Each row is a point on a landscape with many valleys, with its height.
A ball rolls from a point to whichever of its 2 nearest points has the largest drop for the distance, and stops where none of them is lower. Distance is the straight distance between rows; heights are no part of it.
Geko: [-12 -10  -6   4  -5  38 -13 -15  -5  -8  -1  -8   8  -4 -11  20 -30  21
  11   9]  height 43.6
tuvud: [ -4  25   5  25  27  17  -2  10  37  27  12 -45 -27 -26 -24 -29 -39 -20
  22 -15]  height 17.0
rifi: [  7  13   5 -17   9  -3   2  16 -16 -15  10  -4  32  -1  -4  17   1  -2
  -3  19]  height 76.7
Dele: [  4  25   0  -6 -11  -3 -33 -15  18  -7   6  16  30  -1  -4  -5  -2 -11
  -7   9]  height 68.3
Zizep: [ 19  -6  -6  23  10   3 -31  20 -37   0  18  24  -6  28 -46  10 -14  -7
 -28  11]  height 38.8
Pemo: [ 22 -25  16   3 -11  11   4  20 -40  -3   5   9  -1  26 -10  18  12  -9
 -19  27]  height 26.4
lezav: [  3  -3  -5 -11 -29  12  24  16 -12  31  -4   0   7  10  14  -2  25   7
  -5 -11]  height 77.7
bemef: [  3  18   0 -21   4 -12 -29 -14  18   6  16  14   6 -19  10 -10   8  10
  -3 -11]  height 65.2
Neri: [ 11 -29   9 -16  -5  -2 -34   9 -25 -23  -1  -1  20  18  14   4  15   3
   1 -17]  height 72.7
fave: [-33  25  -6 -10   2  -3 -16 -29  20  -1   1   4  16 -16 -21 -18  -9 -10
  10   6]  height 71.0
gopos: [ -1 -26  20  -6 -21   2  13 -11   4 -15 -17  16  -7   5  24  12   6  -8
  11  10]  height 16.1
vuva: [ -7 -23   2 -20  15 -14  18 -44  21 -22  -4  -5 -31 -13  43 -10  28   0
   0  -4]  height 68.5
mufaz: [-24  -6  13  10 -11   9 -14   2   9  -2 -11   8  -7  -5  -4 -14 -38   2
  13 -10]  height 33.8
fakon: [-12  24  -6  12   3   7   7  31  12  -1 -21  -5   9  -6  -8   8 -36 -11
   4   3]  height 67.6
busu: [-47 -29 -42  -4   0   0  -1 -46  29 -15 -14   2   6 -20 -38 -13  -8  -9
  12  17]  height 48.3
dadof: [ 28  20   3   3  24  -2  -6  34 -12  -1  19  15 -19  23  19  26  17  16
 -11   4]  height 36.3
kob: [  2 -23   2 -15 -18   3   8 -32 -22   2  12  11   9  -5   1 -10   8 -19
  21  20]  height 17.6
fegof: [-19 -29 -15 -15   3   0   9   3   8  -1 -14   5  45  -3  -1  26  15  -2
  19 -14]  height 58.0
nur: [ 38   7 -16  28  -2  36 -28  15   0  18  12   0  -8  24 -50  -3 -34 -14
 -23 -10]  height 50.6
tir: [ -7   7   6 -25  16 -13  17 -17  14 -12   0   2 -16  -5  51 -11  25  12
 -26   8]  height 66.8
Fanas: [ 12  21  -1   6  -4  10  19  15  14  24  -5  -4 -16   6  34  -7  14  30
 -35 -15]  height 26.6
Desum: [ 12  -6  38   7 -28   4   7  -3  -9  -5  -3  10  -5  20  18   4  -5  -1
 -11  21]  height 8.6
doka: [  4   1 -11 -19   2 -11   1   7  10   6  10   4   5   3  27   7  47  13
  21  -8]  height 59.4
rel: [-25  -8  11 -25 -24  16  -6 -17   9   4 -19   7 -12 -10   5  -9 -12   1
   7 -11]  height 27.6
koz: [-32 -14  14 -21  17 -10   6 -24  15  -8  -1   7   1   7  31   7  27 -27
  31 -13]  height 76.5
Sava: [ 18   9  12  19   0  24   3   6   7  16  10  -6 -32  -3   2  -5 -40   7
  -6 -13]  height 47.7
zeko: [ 34  21 -10  20  -1 -21 -15  15 -21   6  20  10   5   5 -16 -15  13  18
   6  -3]  height 64.5
piner: [ 19  40   8  11  18   5  -9  43 -13   0   7   2  -5   9   2  22  -2  -3
  10   3]  height 41.5
lesu: [  5  17   2 -26   7   0  12  -4  11 -17 -10  11  10  -1   8  28  12 -17
  -1  28]  height 78.1
pizon: [ 23 -12  13 -11   1 -18   3  20 -25  -5  14  -3   9  14  26  -3  19  13
 -34   0]  height 72.9
tis: [-29  -8  22   5 -21 -16  -6 -22  -2  -4   5 -16   5 -27   1 -28  -1   6
  19  11]  height 20.5
lufan: [ 28  12  -3   4   4  10   9  21 -22  35  32 -33  -3  -3   1 -17  -4  15
 -23 -24]  height 79.9
tubub: [ 12  38  -5  26  15  26 -22  14  12  15   2 -40 -13   0 -20 -15 -30  -7
  24 -20]  height 27.4
kobi: [ 28  -3 -17   6  -1   1 -15   3  -9  -3  -1  24  11  -2  -8   6 -22   6
  -9  -4]  height 26.8
tiral: [-36 -34 -22 -16   2  -4  -1 -44   7  -7  -3  12  24 -14  -8 -16 -18  -7
  24   5]  height 52.1
fud: [ -5 -21 -15  -4   4  22 -12 -19   3 -34 -15   6   8   4 -10  16 -21   0
  25  21]  height 40.4
Gam: [ 40 -34   0 -22   8  -6 -16  -7  -8 -10  30  16   3  10   2  26  43  -6
 -33   2]  height 69.9
rin: [ 15  10 -19  -6 -12  14   1  15  -5  38  11  -4   3   1  -5  -3  -5  18
 -12 -29]  height 78.6
rete: [ 28  18   9  17  16  16 -17  20 -15  21  34  -5 -17  25  -9   4   6  12
 -58  -6]  height 37.2
roz: [-52 -17  -4  14 -20  -4  -7  -1  14 -19 -23  -2   7 -11 -13 -22 -42  -2
  12   7]  height 39.3
fiko: [ -5 -19  -7 -33  16  12   6 -25  -1  -9   5 -12  35  -2  11  32  31 -30
   7   2]  height 55.7
vem: [-16 -12  -6 -23   2 -30  39  -5   4 -17 -31  -7 -39 -20  22 -21  36   2
   7   7]  height 60.2
vof: [-47  18  -4 -28   9  -6   7 -31  16   9  -5   3  -8 -19 -13   1  24  -4
  15   4]  height 73.2
Kam: [  0  -9  -7 -26  -1   8 -10 -15   2  -1  13  -2  26   3  17  -3  38 -15
  13  -7]  height 57.5
kiv: [ 45  -3   4  -4   4  -9 -14  -6 -14 -15  24  14  -8  13 -11  26  35   6
 -22  30]  height 68.2
tur: [-16 -30 -22 -20  -7 -16   9 -51  24 -25 -27 -13  -3 -20 -23 -13  13 -39
  16  10]  height 48.5
sez: [-22   9  -2 -13   1 -18  19  12  25  11   1  -3  -7 -25  20  -9  29  19
   6  -7]  height 61.8
feb: [-31  13   3  18   9  16  -6   3   7   7   5 -15 -11  -5 -11 -25 -68 -12
  25  -1]  height 40.1
sase: [ 20   5   8 -14 -11  12   3  -3   8  13  20  19 -13   6  39  -8  15  20
 -31   9]  height 21.6
nuva: [-29 -23  -8 -14   0 -17   2  -2   1 -11   1   9  42 -10   9  -3 -12 -22
  28   4]  height 55.6
situ: [ 25  12 -17  37  11  -6 -20  13 -26  15  34 -14  18  14 -31   0  -4  16
   6 -14]  height 67.1
limil: [ -6   7  -1  17  -4  28  14   7  13  28 -11 -12 -39 -22 -15  -3 -30  13
   8 -25]  height 50.9
kek: [-49  -7   8 -25 -10 -18  15  19  25   6 -23  -5 -10 -23  -1  -8  20  -3
   1   1]  height 64.1
mufo: [-41  14   3 -28  12   8   5 -24  17   2  -5   8  25   3   7  15  20 -22
  21   9]  height 75.0
zami: [-29 -27  22  -7  -6  11  19 -29  16  -3 -18  13 -27  -2  13   5   1   7
   0  -6]  height 21.9
ler: [-16 -16  21 -18  -7   7  10 -14   2  10  16  20   2   2  46  -9   8  12
  -2  -3]  height 24.2
ket: [ -1  -2  -6 -12   2   4   1  -6  -3 -12 -16 -23  30 -22  -4  21 -11   5
  -8  12]  height 78.0
Ruku: [  7  10   8  10 -10 -10  16 -11   7   6 -14  39  -3  23   6  -1 -10   2
   2  -6]  height 12.7
pum: [-12   8  14   7   2 -11  16  13  -6 -10 -21 -18 -27  -6  39 -19   9  21
   2   2]  height 56.1
tazuf: [ 15 -37   3   0   8  -4 -12  -4   2 -41  -8   5  21   4   1  23  -7  -5
   9  14]  height 36.9
mobo: [-57   1   2  10 -10   7  12 -14   2  17 -16  -5  -3 -15 -28  -9 -21  -6
  15  11]  height 44.0
vaz: [ 19  -5 -21  32  21  23 -37  26 -22  11  24   2 -10  29 -63  -3 -17 -11
 -33 -15]  height 45.9
vap: [ 31 -44 -12 -21   0   7  -4   0 -29 -20  10   1  28  14 -23  26  16 -30
 -19  19]  height 55.4
solod: [ 10   1  10 -17  15   1 -17  33 -35  -2  16   4  19  14   2  18  14   9
 -25  -3]  height 74.8
por: [ 30  20  -5  37  18  20   2  13  13  37  16 -17  -1  10 -12   1 -23   7
 -26 -29]  height 71.7
kun: [ -6  -4 -31  11 -19   6 -16 -11  15 -15 -32  -8  27  -7 -29  -4 -11   2
   6  -3]  height 40.7
fozo: [-33  12   5  13  -1 -18   8  25  21  11  -8 -19 -29 -16  13 -21   2  28
   4 -19]  height 59.3
beg: [ 23   6  23  18  -2  -5  -6  12 -32 -14   7  -5   0  23   2  17 -12  -4
 -29  24]  height 19.5
mol: [-57  14  15   8   0   5  19  -7  22  12   0 -16 -16 -19 -24  19 -26   6
   0  21]  height 47.6
pila: [ -9  13  -4  20  -9  17   5  26  -6  18  13 -20  12  -9 -20 -34 -54 -18
  24   4]  height 44.6
Fak: [ 20  -1   0  14  -3  23 -17  24 -14  15  21  -3  -6 -11 -12 -10 -47  -1
  -6  -6]  height 42.5
kilag: [  5   9  -4  26 -23 -10 -22  -1  16 -13 -16  -3   4  -8 -22  -5   2   9
  26 -10]  height 36.7
sab: [ 16  13  12   7  18 -13  -8 -18 -15 -27  -9  -1   5  13  24  18  13   8
   9   8]  height 24.5
pur: [ 27 -24 -11 -34   2  15  10  -9 -16  -8   9   9  21  20   6  29  28 -43
  -7   2]  height 54.1
mege: [ 31  27 -12  33  20  11  -9  14 -12  27  27   6  -7  11 -19  13 -19  17
   0 -20]  height 69.7
besi: [  9  -2  14   9  13 -12   0   1 -12 -30 -11  23  11  17   8  18 -22   3
  12  15]  height 31.6
tigo: [  7   1 -24  24  -3  -9  -1 -13  13   5 -21  31  12   4 -13   4 -25   8
   7 -19]  height 19.9
Fiziv: [ -8  -3  12 -14   7 -11 -13 -31  10 -17  -3   1 -18 -15  34  -2  37  18
  19 -10]  height 70.4
Nebi: [ 23   9   4  13  13   1  -8  64 -32   2  18   7  -3  23 -24  10  -5  -5
  -2  10]  height 46.0
fovob: [-30  14   5   3 -15   0  16  31  25   4 -29 -16 -17 -20  -9   0  -8  -8
   5   3]  height 66.0
zetiz: [ 26 -20 -12 -24   0  -4  25 -28   7  -7  -9  12   4   6  22  10  31 -31
   4  -8]  height 53.0
doza: [  5  25  -4  27 -13   6 -25   5   1   5   3 -23  10  -1 -19 -13 -16   0
  18  -1]  height 33.9
Suli: [ 18  14  -2  -5  -5 -18 -12  20   2   8  16  26   5  -2  12 -14  24   9
  16 -15]  height 61.7
Fite: [ 12  33  11  29  15  11  25  22   4  22   7 -29 -22  -3   6 -12 -26  -4
  -1 -12]  height 51.0
som: [ 44  16  -3  11   6   7 -16  11 -17   2  18   4  -6   4 -15 -10 -42  -2
 -34  -8]  height 35.4
Kurel: [  5 -19  -8 -23  -4 -18  27 -36  25 -21 -26   5 -17 -15  10  -9  28 -39
   9   2]  height 51.5
vofeb: [  5  -5  -6  14  -9  10  13 -19   3   3 -15  -2   0 -16 -14  21  -7  27
  17  -1]  height 46.9
Fisa: [ 40  27  12  22  21 -14 -19  24 -25   2  19  -8 -16  21 -19  -3 -11  -3
 -44  -3]  height 43.1
zome: [ -2 -18  -4   4 -15 -12  19  29   4   2   2   8  38   0   7  18  15  10
   7 -11]  height 59.6
sut: [ -8  11   1 -16 -20  11  34 -10   1  14 -13  -4  -7  10  21   0  35   3
  10   4]  height 77.2
zif: [  9  31 -11  17  18  10 -16  35  -3  13  -1  -7  15  15 -17   0 -39 -20
  -6  -7]  height 69.2
mudo: [ 13 -23  11  10  -8  18 -31  25 -24 -12   9  21   6  28 -21  17 -12  -8
 -11  17]  height 31.7
guk: [ 43   9 -10   4  -2 -23 -10  19 -14  -7   5   2   7   4  -9   5  38   4
  -8  16]  height 66.5
vug: [-38   0   7 -13  17 -27  27 -21  12  -3   5 -11 -29 -18  37 -19  15  24
 -14  13]  height 64.9
teru: [-30 -16   3 -13  12 -55  27 -19  28 -18 -14   4 -40 -20  19 -24  28   3
  -8   7]  height 62.3
Dezif: [-15 -13 -25 -14 -13  -7  -2 -30  23 -12 -38   1   2 -22 -24 -13 -14  -6
   2   5]  height 44.2
pof: [-22   3  -3  24 -13 -31 -10 -10  16  -2  -4  -5  13 -23  -7 -20  -3  16
  18  -8]  height 30.4
Mubi: [-12   3  13 -22   4 -19  18 -12  -7 -18 -34   4 -35  -2  21 -11  12   4
  21   1]  height 58.6
Zub: [ 28 -50  13 -20   1  -8  -6  10 -24 -22  18   1  15  23  16  16  26  -8
 -28  -9]  height 71.3
donip: [ -8 -29   0   0 -23 -17  10 -35 -17  -1 -10  -4  11 -16   3 -25   1  -1
  15  -5]  height 9.8
gib: [ -5  27  14  21   2   1  24  21 -13  10 -10  -8 -18   7  18  -4 -10   9
  13  -6]  height 53.5
Loreb: [-19   9  -4  20 -11   3  20  -9  -1  19 -21 -13 -28 -14 -18  -6  -1  17
   6 -14]  height 49.6
remab: [ 22  19   4  14  14   6  10  25 -10  22  21  -4 -19  23  24   3  17  29
 -34   6]  height 31.0
fepov: [-23  12  13 -12 -20   4   3 -16   6  14  -6   3  23  18  14  10  25 -13
  -8  16]  height 76.4

For each start below, name the point where the ball stops.
Loreb: sab
Kurel: donip
vug: som
nuva: donip
mol: Desum
fovob: som
solod: zeko
